A landscape with many valleys, sampled at points; each row gives a point and its height.
From any point a ball rolls to the lowest of the 2 points nearest to it. It stops when none of these is lower. Distance is the straight distance between rows; heights are no part of it.
dugud: [ 19  16  -8  -1  14  60  17  -9  29   6 -40 -36 -31   9  23  46  11 -22
 -17 -14  20  28 -15  -6 -23   4 -22 -12   7  23 -32]  height 458
Zor: [-53  27  48  19   4  13  23   4   1   6  23 -19 -31 -11   8  -8 -22 -22
  26   8 -24 -27  39  28   3  11 -25  15  33   6   4]  height 69
Susu: [-26 -15  -1 -21  -6 -32  34 -37 -47  24  80  13 -16 -41  12  41  16   1
 -25  39   0   9 -23 -18 -40 -31 -36  45  48  32 -24]  height 256
nageb: [ 30  14 -18 -10 -17   3  41 -52  42 -30  56 -14  30  27  50  -7  -1  15
  17   3 -11 -14  22  28  21  -5  19  24  21  -1 -30]  height 297
rati: [-23  30  10  49   2 -37  -1  28  -7   4  58  -5   7 -28 -59 -20  12  52
  44  -2 -27 -50  55  47 -13 -41 -12  -3  12  17  12]  height 367
bopiz: [-42 -19  19  15 -18 -34  10   3  22  27 -22 -19  12 -31  23  21 -18  12
 -34   7 -16 -38 -28 -47 -28  13 -41 -31  17  -7  26]  height 459
Ver: [ 36 -55 -39 -75 -29  -3 -44 -15   9  -1 -10  24  38   6  20   7  -8 -14
   5   7  23  20 -81 -12  15   1  65  33   3 -66  31]  height 392
tenev: [-64 -38  23 -24 -14 -18   6 -12   0  34  35 -21   5 -34 -16  25   8 -17
  -4  13 -22 -16 -17  28 -28   1 -19  28  48 -19  25]  height 93
duru: [-50  -5  30   1 -46  -3  25   4  12   3  52  14  46  16  45 -13  -1   0
   7  27 -17 -42   2  -2  -1  21  15   3 -26   7  30]  height 245
poped: [ 14 -43 -19 -40 -19  23  12 -29  -5  20  31  -7  20  -8  19  43  30   8
 -19  23  20  19 -56   9  -7 -14  24  20  11  20 -20]  height 264
lipe: [ 25  14  -6  -6   3  45  67 -43  33  -7  33 -35  -1  15  33  28   9   9
  -7  15   8  17   5  22 -11 -10   0   9  19  49 -58]  height 301
Fazo: [-33  43  30  26 -23 -20 -39  46   5  -8  -2   3   1   8   1 -29  -6  13
  41 -28 -30 -27  52 -14  -9  31 -24  -2 -48  -4  49]  height 588
vebuk: [  0  27  21 -57  -7  61 -18  -4  29   6 -38   2 -34  39  45   9 -14 -77
   4 -13  23  45 -37 -31  12  46  22  23 -11 -62   8]  height 514
suton: [ 11  -9  -2 -36  -9  27  -5 -27 -23  30  24  10 -18 -25  31  33  17 -30
  -9  30  22  38 -62 -17   8  -1  16  41  21   2 -30]  height 212
givef: [-75 -11  52  -2 -17   0  15   6  -4  25  56 -19  -1 -18  -4   2  -1 -16
  22  24 -27 -35  18  40 -14   4  -6  22  30  -1  28]  height 21
das: [ -2  -2   6  27  -2 -17   5  30  23  -5 -38 -17  24  41 -22 -26  -1  41
 -10 -28 -16 -30  51   5   4  -1 -15 -70 -49  11  23]  height 565
kimud: [ 15  15  -2  19   5 -12 -46  64 -42 -20 -36  57 -17  17 -30 -46  -2 -16
   9 -10  12   6  19 -24  12  24   9 -10 -60  -2  37]  height 597
Tiva: [-16 -28  28 -14  -1  25   2  47 -33  13 -21  44  25  64  -7  -6   6 -13
 -14  23  48  18   4 -17  19   5  46 -34 -72  21  24]  height 461
tose: [-35  43  24  29  19 -18 -43  13 -42   2  -2   9 -48 -76 -28   0 -17 -25
  26 -11 -33  13   3 -14 -26  25 -36  44  32 -30  19]  height 309
lar: [-18 -24   2 -28 -31  41  49 -27  53   4  37 -42  22  22  30  41  17  -1
   2   6   0  -1 -10  40 -29   8   1  10  22  16 -10]  height 336
pon: [  4  45  25 -16   3  41 -17   4  -6  -4 -25  20 -41  18  37 -14 -15 -62
   3  -7   9  35  -2 -30  27  47   4  24 -22 -29   3]  height 520
Lodaf: [ 33  14 -31  45  25  16  30  -6  31 -24 -11 -49  -1  16 -52   5  11  57
  -1 -28  -9  12  61  52 -22 -26 -23 -50  -7  40 -41]  height 549
dese: [ 22 -18 -46  22  13 -27  27 -37   2 -19  51 -24  22 -16 -40   8  23  62
  -5   6 -15 -11  19  53  -2 -42  12  -3  29  25 -39]  height 486
tal: [ 10 -28   6 -62   4  29 -33  19  22 -14 -45   2   1  83 -10   9   9 -47
   5 -42  16  37  -6 -11  12  24  36  -8 -45 -66  29]  height 491
kitem: [ 24  -8  16 -32  15  16  -2   9  28 -12 -67 -19 -12  68   8 -21 -19 -29
 -22 -37   9  12  25 -16  42  21  -1 -30 -29 -42   6]  height 345
rafig: [ 21 -64 -45 -39   6   6 -50 -18 -21  10   2   5  17  -9 -48  15  29  -8
  -5  -4   9  19 -44  50  13 -19  52  23   7 -31   2]  height 353
sekuf: [ 18  18 -16  44  32  18 -11  37 -13   1 -25  -2 -24   0 -70  -6  20   6
  12 -21   1   7  41  55 -15 -21 -15 -22  -9  41 -16]  height 566
geb: [ -1  47  11  -7 -25   2 -20  -1  27 -26  -4   5   6  17  53 -16 -15 -25
  20 -28 -20  -5  15 -40   6  40 -17  17 -28 -32  23]  height 176
Muras: [-26  44   3  54  30 -11 -38  28 -12   2   0  -9 -44 -55 -70  31  29  -2
  36 -38 -21   7  17  13 -58 -27 -60  19  38  13  -3]  height 302
gez: [ 32  15 -49  50  13 -68 -44  -6  14 -36 -33  -2  25 -35  -6   0  -6  53
   0 -45 -23 -22   2 -38  -3 -21 -31 -28  -4 -18   5]  height 373
nug: [ 39   2 -16   3  32 -12   5 -37 -18   9 -37  -4 -29 -40  18   0 -26  -1
 -33   7  14  20 -31 -31  41 -12  -6   3  45  -1 -51]  height 242
dinen: [ 30 -16 -31 -36 -32  30  42 -32  86 -25  10 -52  29  38  37  21   0  17
  15 -25   5   2  -1  47 -20 -12  -3  11  33   7 -16]  height 366
Vese: [ 34  14 -47  54  10  -3  44 -11   7 -34  33 -16   7  -8 -28  30  31  76
  -6  -4   4  11  22  22 -42 -34  -7 -27 -12  64 -57]  height 529
fuso: [-20  13  32 -13   3  22   8  -7  16  27 -47 -17 -32  -2  39  -9 -41 -38
 -36   4   9  -1 -24 -29  22  28  -7 -10  19 -25  -2]  height 625
nem: [-27 -15  14  -4   8  -3 -43  10 -35  18 -14  18 -16 -31 -36 -15  -8 -36
  -4   9 -16  11 -18   6  13  23  20  13   0 -40  28]  height 218
giva: [-15   8  -5  30   9 -15 -22   8 -16   2   8  -5 -19 -49 -33  25  18   3
   0 -12 -13   2  -3   1 -35 -14 -35  16  22  11  -3]  height 274
tig: [ 43  26  11 -32  -7  57  24 -26  13  11 -12   5   3  42  53   5   6 -27
 -16  13  32  29 -14 -30  31  11  19   0 -25  13 -38]  height 488
rus: [ 33  -8  -8   4  -1   2  63 -33  22  -7   6 -13  33  28  32 -15  -9  46
 -27  21   0 -10  16   1  20  -5  19 -35 -11  34 -45]  height 402
kugob: [-36 -14  23  21 -15 -11  17  28 -15  26 -16  19   3 -16  14  -3 -16  -6
 -28  34   5 -24 -16 -39 -14  17 -15 -25 -12  21  21]  height 436
tabos: [ 90  34 -26   7  23  34   2   6 -14 -20 -46  21 -24  32  15  -5   5  -3
 -20  -9  30  38  10 -43  28  -9   0 -20 -42  40 -49]  height 460
danu: [  4   8   9   3 -19  36  33  -7  -4  23  18   4  -9 -11  43  47  21  -4
 -19  33  21  18 -36 -33 -40  -2 -17   3  -6  60 -34]  height 244
Kana: [-30  27  30  29  17   4   4  59 -36  16 -54  32 -48 -14  -4 -48 -29 -30
  19  22  24  -3  22 -12  -7  27 -30 -16   2  24  20]  height 607
pedi: [  9  30 -15  23 -11  40  18   0  34 -18   0 -24  -5  11  33  46  29  -4
   7 -19   2  10   2 -14 -42   3 -30  -3 -18  38 -20]  height 444
kebu: [  6 -31 -10 -20  17  -1 -42  -2 -17  23 -50   5 -20 -27 -19   9 -12 -23
 -28  15  11  15 -48 -30  15  10  17  -8  -2 -40  17]  height 168
zepo: [-40  29  43  11 -10  28  51  -4   5  13  35  -2 -23  -2  49   7 -10 -28
   3  30   5 -15  10  -4 -11  12 -23  17  23  33 -15]  height 107
pumum: [ 52  34 -37  -8  -5   2  45 -55  72 -30 -18 -33  15   4  58  17 -18  23
  -7 -23  13   6 -19 -23 -11 -11 -26  -1  46  -5 -52]  height 98
soni: [-16 -68  -4 -54  10  -2 -41  20  34  14 -71 -23  27  41 -44   0 -16 -12
  -6 -33   3  -7 -21  12   7   5  34 -42 -16 -71  55]  height 378
Bovir: [ 47 -40 -39 -62 -15  -3 -30 -27   6  14 -31   5   6 -27  25  20  -8 -13
 -14  12  29  25 -93 -39  11  -6  33  27  22 -49  -1]  height 341
rure: [  2  12   8   6   3   2  85 -54  34  -4  45 -32   2   1  40   6 -22  25
 -12  27  -9 -19  17   8   6 -13  -6  -3  52  32 -53]  height 333
viton: [-43 -32  12 -25  -7 -37  38 -41 -12  23  77 -24   2 -29  -5  30   7  11
 -17  28 -19 -22  -4  23 -33 -26 -29  27  65  13  -7]  height 181
moz: [-11 -22   5   1  -1   8  24   1  50   4 -23 -51  30  42 -12  -2   2  34
 -12 -20 -13 -21  33  36  -3   1  -9 -58 -22  10   8]  height 573
rad: [-12  34  28 -41 -29  12 -22   8  44 -25  -5 -15  -1  56  41 -25 -12 -43
  39 -50 -24  13  34  -4  14  54  -6  34 -27 -59  37]  height 157
Vimis: [ 79   4 -61   7  22  -9 -16 -33  -6 -36 -11   6  11   8   3  -7   9  25
 -11 -21   3  17   9   4  37 -21  13  -2 -10  -4 -40]  height 432
Pid: [-43 -47  23 -38 -13  -5 -16   5  38  19 -48 -29  29  34  -3 -12 -30 -14
  -8 -14  -5 -21  -8  12  15  24  20 -36  -1 -58  54]  height 400
sef: [ -6  -2 -15  45   6 -17  69 -15  29 -20  57 -42  15  -8 -33  25  10  77
   1  11 -11 -17  37  33 -52 -37 -22 -29  20  52 -41]  height 517
Zubo: [ 17  34 -12   1  -9  -8  49 -59  45 -15  24 -22   1 -21  66  33  -2   3
  -2  -7  -2   2 -24 -34 -24  -9 -40  27  59   0 -44]  height 152
kube: [  5   2  24 -72 -15  46 -20   2  39 -19 -21   2  -7  84  31   1   1 -74
  17 -35  16  50   0   6  14  36  31  28 -24 -71  19]  height 503
Dov: [-18 -28 -10  28   4 -63 -37   8  -7  17 -19  -4  28 -54 -45  -5   2  37
 -20 -10 -36 -35 -11  -9 -17 -20 -27 -26  16 -21  25]  height 277
tusal: [-41  41  36  39  22 -37  -4  16  10  19  73 -41 -18 -46 -77   1  12  52
  63 -19 -39 -41  60  47 -25 -60 -35  13  51   4  16]  height 384
Gira: [ 27   0  19 -14  15  14 -18  30 -60  18 -46  56 -29  10   3 -28 -26 -33
 -12  39  44  39 -21 -46  53  16  37  -9 -35   8   3]  height 533
Ven: [-10  20  17  12 -25 -16 -38  49 -12 -25 -10  41  14  34   5 -33  -2  -6
  16 -19 -11 -10  29 -41   4  40   1  -7 -79 -17  52]  height 592
Lifoz: [-53  26  42  31  27 -41  19   5 -19  12  54 -19 -35 -51 -49  -6 -14  21
  36   8 -36 -36  48  25 -19 -38 -47  17  70   4   8]  height 403
guvof: [ 23  24   4  15  -4 -24 -12   7  -1 -19 -31  29   5   2  42 -39 -33  -3
 -19   0  -7 -15   6 -70  36  26  -4 -19 -37 -22  17]  height 397
Fulof: [ 20 -36 -33   8  -2  13  32 -13  25  -3 -12 -42  22 -11  -1  43  26  58
 -36   1   9   7 -22  -8 -50 -19 -15 -39 -11  40 -22]  height 599
sar: [  6 -29 -25  -8  21  -8 -29 -21 -13   7   4 -13   6 -22 -46   3  17   1
 -10 -10  -9   0  -8  56  14 -21  16  13  25 -15  -6]  height 387
sof: [ -8  26   3  30  24  29 -19  60 -32  12 -36  31 -42   0 -55 -17  17 -27
  23  -3  18  10  24  35 -23   1 -11  -8 -17  41   8]  height 574
Folas: [ -2 -33   2   2   4  29  45  -7  23  17 -34 -39  13  14  -4  21  -1  29
 -34   8  10  -3  -1  10 -22  -3  -5 -57 -12  33 -15]  height 585
Zap: [-34  -1  13  34  14 -18 -19  41 -50  30 -14  23 -36 -57 -43   9  11 -15
  -8  16  -1   0 -14 -12 -50 -10 -40   4  20  27   9]  height 241
gav: [  8 -14  33 -55   5   7  -5   1  11  -2 -42   9   2  74  23 -33 -30 -45
 -28 -12  22  23   7 -34  65  29  41 -12 -35 -73  21]  height 326
Belu: [-20   5  22  24  11 -13  57 -26  11   4  32 -27  -1  -1   4 -14 -24  25
   5  22 -25 -39  45  34  16 -11  -8 -14  39  24 -22]  height 362
Lis: [ -4 -12 -18 -30   0  -9 -78  12   4 -14   0  -3   8   1 -56 -17  18 -12
  31 -46 -29  10   1  52   5  16  26  28 -17 -56  35]  height 293
kavik: [  6  43 -11  13 -28  19   5  -5  57 -34  28 -31  13  39  38  21  24   5
  39 -37 -13 -13  33   3 -24  14 -25   5 -25  18  -1]  height 434
taral: [ 10  18 -18   2  18  32 -60  22  -4 -14 -28   1 -33  11 -36  18  27 -44
  21 -41  -8  27   3  14  -9  17   5  11 -32 -12   8]  height 500
tude: [-23 -10  -6   6 -17 -47  -1 -20  51   0 -11 -37  16 -33  30  20 -16  27
   3 -29 -21 -30 -18 -20 -34  -3 -47  -3  44 -22  16]  height 485
fel: [ 11  10  26 -32  14  27 -34  30 -54   1 -25  59 -31  35  -3 -27 -19 -55
   3  20  37  66  -9 -34  47  34  54  21 -49 -30  20]  height 522
Vepa: [-12 -48  18 -36  -7   3   5  12  26  12 -51   4  46  57  19  -1 -24   4
 -39   8  28 -15 -24 -49  20  14  39 -60 -49 -37  45]  height 435
gaf: [-27   9  36   5  14  16  -4  26 -20  16 -43  19 -33   1   4 -30 -38 -42
 -14  12   7   4  10 -13  25  32  -5 -14 -10 -10  19]  height 614
pazap: [-20 -23   6  21   9  23  -2  31 -31  29 -17   8 -18 -16 -38  16  19  -5
 -17  19  14   7 -11   8 -36 -11 -10 -17  -4  44   3]  height 206
Lopa: [ -1  -5  13  20   4  14  79 -17  25  -2  24 -27  16  36   2 -21 -18  46
 -11  26 -12 -23  55  39  10  -7  12 -47  -1  51 -33]  height 383
mukef: [-19  28  17   7 -33 -27  26 -23  -1 -19  66  23  26 -22  72 -17 -12   5
  10  33 -25 -35  -2 -37   8  16   2  36   4 -10   4]  height 224
Gomit: [-14 -48  -9  -5  11 -36 -43   0  -7  24 -38 -11   5 -48 -41   9  -5  -4
 -28  -2 -15 -11 -42  -6 -15  -5 -10 -13  19 -41  26]  height 226
mem: [  6 -25  -5 -33  21  59   6 -10  24  21 -60 -43 -19  28  -7  37   4 -26
 -25 -14  25  27 -24  19  -2   5   9 -29   9  -5 -14]  height 474
rira: [ 31  25 -43  71  26 -56 -21   1 -16 -30  -9  15   8 -41 -43  -6   4  55
   7 -24 -13 -13  19  -9  -3 -38 -29 -15   8  10 -21]  height 359
kug: [ -6  46  14   9 -41  -1  17  -9  27 -16  21  17  20  -4  85  -1 -11  -8
   3   9 -11 -23 -12 -60 -11  26 -21  12 -18  -4   5]  height 198
lenom: [  6 -30  20  -9   3  16 -16  63 -28 -18 -10  48  19  99 -40 -16  33  -9
  -3 -19  44  24  37   4  19  -2  45 -24 -87  10  23]  height 470
kep: [ -8   3   9  14  15 -28  14  -1 -81  -2  73  48 -23 -54 -23 -30  -3   2
  18  49  -4 -11   8  30  17 -22  12  53  38  21 -12]  height 357
Doli: [-29   8  -3  24  -5 -49 -31  15 -26   6  60  10  25 -50 -71 -28  31  41
  24  -4 -37 -40  24  51  -3 -36   9  16  11 -11  29]  height 348
Beze: [ 34  -4 -34 -23   4  14   8 -35  66 -28 -11 -56   9  35   6   2  -9  11
  23 -48 -10   3  27  65   9 -12  -5   4  39 -15 -20]  height 391
Sotut: [-21  17  -3   0 -32  -1 -24  13  42 -18  33 -20  22  31   7   3  22  10
  39 -34 -21 -25  33  24 -13  13  -2   8 -32  -7  29]  height 425
Gidad: [ 11 -22 -14  11 -23  13  10  23 -38  -2  24  50  43  30   2  -4  28  30
 -11  30  34  -1 -11  -8   2  -8  46 -22 -64  61   0]  height 199
Guzoz: [ 16  -8 -11  24   6 -12 -12  25  -9  -5 -40  18  11  20 -13 -18  -7  15
 -21  -4   0 -20  12 -21  14   4  -1 -44 -47  10  21]  height 558
Fodol: [-10 -11  -1   9  28   2  25 -34  15  16  -2 -47 -22 -26 -25  22  -6   4
 -19  -6 -12   1   7  39  -9 -21 -27  -1  66   5 -27]  height 441
dema: [ 42 -23 -41   2   9 -24  23 -51  -6  -5  24  -3  25 -15   4  -1   8  42
 -21  18  -5   0  -7  19  27 -30  19   3  24  16 -45]  height 462
sodim: [ 20  16 -47  61  31 -50 -28   7 -42 -17  28  25   1 -60 -75   6  36  48
   7 -17 -11  -4   7  20 -21 -56 -16  10  22  17 -24]  height 344
dar: [ -1  28   9  17  19   1 -19  83 -58  -1 -50  61 -38   9 -21 -69 -11 -36
  32  21  38  17  18 -14  -2  31  -5  -5 -33  22  36]  height 602
redod: [  4  -9 -20 -22 -25   8 -37   7  17 -28  24   7  38  38   5  -3  32  -8
  20 -31  -6  -3   5  24   7  14  32  15 -42 -25  25]  height 414
Kos: [ 25  16 -14   4  17  14  23 -37   1 -22  39  -4  -7  10  11  -8  -5  -4
   8   2  -9  -1  28  42  36  -8  17  24  22  16 -35]  height 325
vugir: [ 36  21  -6   5  18   5 -21 -15 -49  11 -22  31 -45 -45  19  -5 -17 -19
 -11  26  20  33 -37 -48  34   4   5  26  14   6 -36]  height 203
kuni: [ 69  29   7 -17   4  48  40  -9 -15  13 -25  19  -6  41  39  -8  -8   1
 -18  25  47  40  -7 -38  36  -3  18 -24 -31  59 -58]  height 473
Lor: [ -5 -12  20 -40 -27  -6  -8 -11   8 -10 -10  21  37  34  46 -35 -27 -23
 -10   7   4   2 -15 -32  45  34  31   3 -30 -65  38]  height 300
tira: [  6   2 -12  42  11 -33  51 -10  -5 -12  66  -6  18  -7 -34 -18   1  67
  12  26 -23 -39  48  44  -8 -38  13 -25  19  45 -33]  height 502
mobu: [  3   8   1 -22 -44 -19  41 -48  38 -15  62  -2  39   0  75  -7 -10   7
   8  20 -14 -29 -16  -6   4   3   6  33  27 -18  -8]  height 261
dal: [-17  36 -10  56  38 -48 -18  10 -35  -4  34   6 -28 -71 -76   5  14  24
  36 -26 -25   1  22  16 -29 -52 -49  22  51   1 -12]  height 322
Voze: [-47 -33  10 -38 -40  14  24 -24  39   9  67 -28  31  17  22  22  14  -6
  24   9 -13 -21  -5  60 -17   5  17  34  31  -7  20]  height 365
soz: [-21 -10   2 -15  19 -14 -57  -1  -4   8 -20 -13 -11 -37 -50 -10  -3 -23
  17 -22 -36   7  -7  41   0  16   5  23  28 -62  28]  height 258
nak: [ 41   4  -4  -7  -7  -5 -12  12  -3  -9 -42  29  24  25  38 -13 -13  -1
 -30  11  23  -8 -27 -89  24  15  16 -32 -66 -11  19]  height 410
Nepeg: [ 63 -24 -31 -27   0 -13  35 -59  17 -10   4  -6  45  21  34 -29 -13  36
 -28  15   9  -3  -7  14  56 -13  41 -10   8  -3 -41]  height 430
kenon: [-37  -5  20  25  -8 -29   2  33 -59  16  15  48  -6 -44  -4 -29 -13  -4
  -1  47   2 -21 -10 -19 -15   6 -10   6   7  25  24]  height 416
fes: [  8 -49 -18 -22  28  16   1 -33   2  24 -28 -36 -13 -17 -27  17   4  -5
 -29   1   6  15 -24  47  12 -20   9  -5  49 -12 -25]  height 415
niz: [-17   4   7  10 -14  34   2  49 -49   7  29  58  -9  18   5  -5  25 -20
  25  35  43  16  -5  10 -12   3  30  14 -41  62   6]  height 148
Sunu: [  0   1  -6  12  12 -48  27 -26 -71   3  65  40 -22 -59   4   2  -7  14
  -8  43  -4  -2 -13 -21  -2 -35 -15  46  52  30 -34]  height 316
munun: [-31  13  27  20   9 -30  -8  23 -84  10  31  52 -33 -73 -17 -43 -20  -8
  21  45 -13  -6   4   3   0  15   2  47  27  -8  26]  height 390
defo: [ -6  -2  -9  12  13   1  40 -34  53  -7  29 -72  -3  -4 -22  28  -1  35
  15 -24 -17 -11  31  54 -18 -24 -25  -5  61  15 -29]  height 464
nefom: [ 11 -34  16 -45   7  13 -37  34 -13 -21 -18  25  18  91 -30  -7  29 -33
  -3 -31  21  37  27   1  31  12  49  -8 -73 -48  24]  height 479
zive: [-11   8  22 -36  -6  11  -6  -5  53   0 -53 -38 -15  40  30 -20 -38 -33
   2 -42  -7   3  17   0  30  34  -7  -8   7 -59  19]  height 361
vob: [ -8  12   5  14   8  -9  -4 -12 -35 -13  53  15 -10 -24 -17 -27  -2  -7
  22  14 -21 -15  28  45  31 -11  14  38  24   0  -8]  height 352
gulo: [-10  18  15   7  -7  21   7  31 -62  17  17  56 -36 -27  27  -5   4 -31
  15  49  32  22 -21 -23 -10  10   5  38  -5  48  -7]  height 120
Motep: [ 48   3 -37  31  20  24  35  -4   4 -21 -20 -16  -3  14 -21   4  15  52
 -22  -4  12  24  27  20 -14 -23  -2 -43 -26  58 -48]  height 540
gos: [ 18 -75 -37 -66 -15  13 -22 -28  -8  29  13   1  20  -5   0  31  19 -11
  -6  11  24  29 -74  29   7 -15  53  29  25 -22  -6]  height 314
lemo: [-44  22  28  15   4  -8 -20   6  -2  14 -20 -14 -34 -41   7  -5 -26 -24
   5  -7 -26  -7   2 -14  -7  31 -36  13  26 -29  23]  height 334
Repen: [-58  -3  40  -4 -18  -2  34 -11   3  32  23  -6 -11 -29  39  19 -18 -23
 -28  32  -5 -18 -23 -29 -19  16 -28  18  34   4   3]  height 154
miz: [ 38  38   3   8 -11  48  58 -14  10  -3  22   5  -2  20  51  22  17   9
  -5  29  25  21  -6 -19 -16  -1  -3   2 -20  72 -60]  height 272
zat: [  3  39  -3  50  26   7   1  11  26  -5   3 -45 -16   7 -54   5  10  32
  33 -33 -21  -7  67  55 -11 -27 -32 -25  11  31 -18]  height 557
Toniz: [ -6  15  -7  14 -18 -15  38 -31  12 -16  71 -10   7 -26  42  40  20  13
   7  12 -12 -16  -7 -20 -38 -13 -29  38  37  26 -29]  height 201
fav: [ 33  25 -23  35   9 -47 -35   8  15 -31 -56   6   7  -6  15 -24 -25  22
 -16 -32 -19 -24  11 -67  18  11 -28 -36 -34 -27  17]  height 386
Duren: [-16 -10  13  19 -23  -8  33  16 -16  -1  31  30  37  23  21 -19   1  16
  -8  37   5 -27  10   2   9   2  25 -19 -36  34   7]  height 221
rom: [-43   1  34 -14 -37   7   7  -2  -1  11  17  24  26   6  59 -15 -19 -23
 -10  33   2 -13 -27 -39  14  32  20   8 -24 -24  33]  height 271
sados: [-22  32   2  38   7 -44 -16 -10 -41 -20  33  23 -28 -75   5  10  -6  -1
  14   2 -24   2  -6 -41 -24   1 -43  54  37 -17   5]  height 281
nomuv: [-21 -21  -7  16   8 -52 -51  18 -11  24   4  -4  41 -42 -87 -32  19  35
   0 -19 -39 -32   7  43   1 -31   6 -21   1 -31  39]  height 318
migu: [ 10  16   2 -14   9  34 -47  25 -25 -12 -17  36 -27  26  -9  -3  13 -48
  12  -8   5  40  -8 -12  12  33  23  22 -54 -19  18]  height 510
meni: [-13 -42 -12 -37 -32  10  -5 -12  33  -3  17 -11  44  26  12  13  16  -6
   8 -11  -3 -10 -21  41  -8   3  33   9  -1 -24  25]  height 394
mife: [ 56   5 -35  -2  29  -5  -4 -38  27 -34 -30 -27  -4  22  -4 -17 -14   9
  -3 -38 -13   7  35  31  44  -8  -9 -11  17 -23 -36]  height 413
gevak: [  0   0   3  -7  19  46 -17   6  14   1 -44 -25 -33  33 -27  15   9 -40
   3 -33   2  21  15  36   3  12  -7 -10  -7  -7  -4]  height 489
kadim: [-17  23  -4   5  -9 -31   0 -35 -10 -24  71   8 -15 -53  30  26   5  -7
  20   3 -21  -1 -15 -21 -26  -8 -30  69  48 -13  -7]  height 246
fov: [-43  64  29  43 -22  -6 -23  65 -14  -8  29  17 -23  -9 -15 -24  10   5
  73 -13 -17 -29  54  10 -37  16 -26  16 -29  23  39]  height 584
nitef: [ 48  -1   3 -21   6  17  -3  32 -26  12 -67  31  -3  28  14   2 -14  -7
 -29  29  49  23 -38 -99  38   2  29 -43 -64  18   2]  height 424
vop: [ -1 -32  24 -40  -8  28  -7  23  -3  12 -31  21  33  65  24  18   5 -18
 -23  21  48  18 -32 -59  20  11  55 -39 -68 -17  33]  height 449
Mulol: [-13 -66 -20 -47 -12  -1 -40   5  46  17 -50 -32  17   8 -34  14  -8 -10
   9 -34  -5 -10 -37  41 -22  -6  15 -15  26 -57  45]  height 350
Bom: [ 14  -7 -12  23  -5  19  19  30 -39  10   6  33  -2   3  -2   7  22  20
  -7  34  30   8 -11  -3 -22 -14  11 -15 -30  75 -18]  height 173
detes: [  0 -33 -18 -23  -1  -3 -47   8  28  -2 -27 -22  29  22 -48   0  17   4
  15 -42 -18  -8   3  50  -3  -7  16 -15 -11 -37  35]  height 321
zugeb: [-31   2  21 -12  10   5 -25 -10  34  13 -49 -40 -31  -9  -3  -3 -27 -36
   1 -32 -18  -2   0  13   6  27 -21  -1  30 -45  18]  height 356
Sug: [ 11  16  13  -8  -3  15  -2  -5 -64  29  18  37 -38 -50  28  17   0 -33
 -12  47  25  41 -46 -42  13  -1  -1  46  24  35 -36]  height 161
Zemef: [-26 -40  22 -22 -16 -19 -15  16  23   0 -30  -3  53  55  -3 -27 -11  10
 -11 -16  -6 -26  12 -14  26  17  18 -48 -50 -41  53]  height 418
rivaz: [-26  42   7  43  -1   0 -31  72 -40  -3   3  43 -30 -22 -39 -28  18 -10
  48  -3   5  -7  24  16 -40   7 -17  13 -20  39  26]  height 580
Gur: [ 44 -26 -29 -42  14 -16 -13 -40  -7  26 -39 -14 -19 -48  20  21 -16  -2
 -43  11  25  26 -77 -41  25 -10   7   8  48 -26 -33]  height 288
motil: [ 73  14 -40  19  22  -5 -24   3 -36 -25 -21  38  -5  12  -9 -23   7  16
 -13  -3  18  20   5 -24  40 -16  16 -10 -37  27 -33]  height 448
buzo: [ 25 -22  -3  16  17 -10 -17  29 -47  16 -47  46  -1  -3 -15 -26 -20   3
 -22  31  30   4 -17 -38  33  -1  24 -31 -42  22  15]  height 546
Banum: [-11 -15 -22   6  -7 -37   7 -28  36  -9  24 -41  23 -20  -5  19   2  33
  14 -20 -23 -24   1  27 -18 -22 -24   8  50  -7   1]  height 487
fevik: [-21  -7   4  -9 -24  15  10  -7  12  19  12  -7  -5 -24  44  47  18 -23
 -20  11   4   1 -44 -42 -48   8 -29  18  17  14  -4]  height 205

Call two points neighbours if one is among the 2 nearest of the other. Go from one point of each pair to the other, from neighbour to neighbour, staying as low as possible. Name the highest point that can't be avoided.
pumum, gulo: zive
givef, lar: dinen
givef, rad: kep

Where does a ball stop that starts at each point below?
fuso: pumum
Kana: givef
Banum: gulo
vebuk: kebu
Vese: givef
das: lar
pon: lar
rure: givef
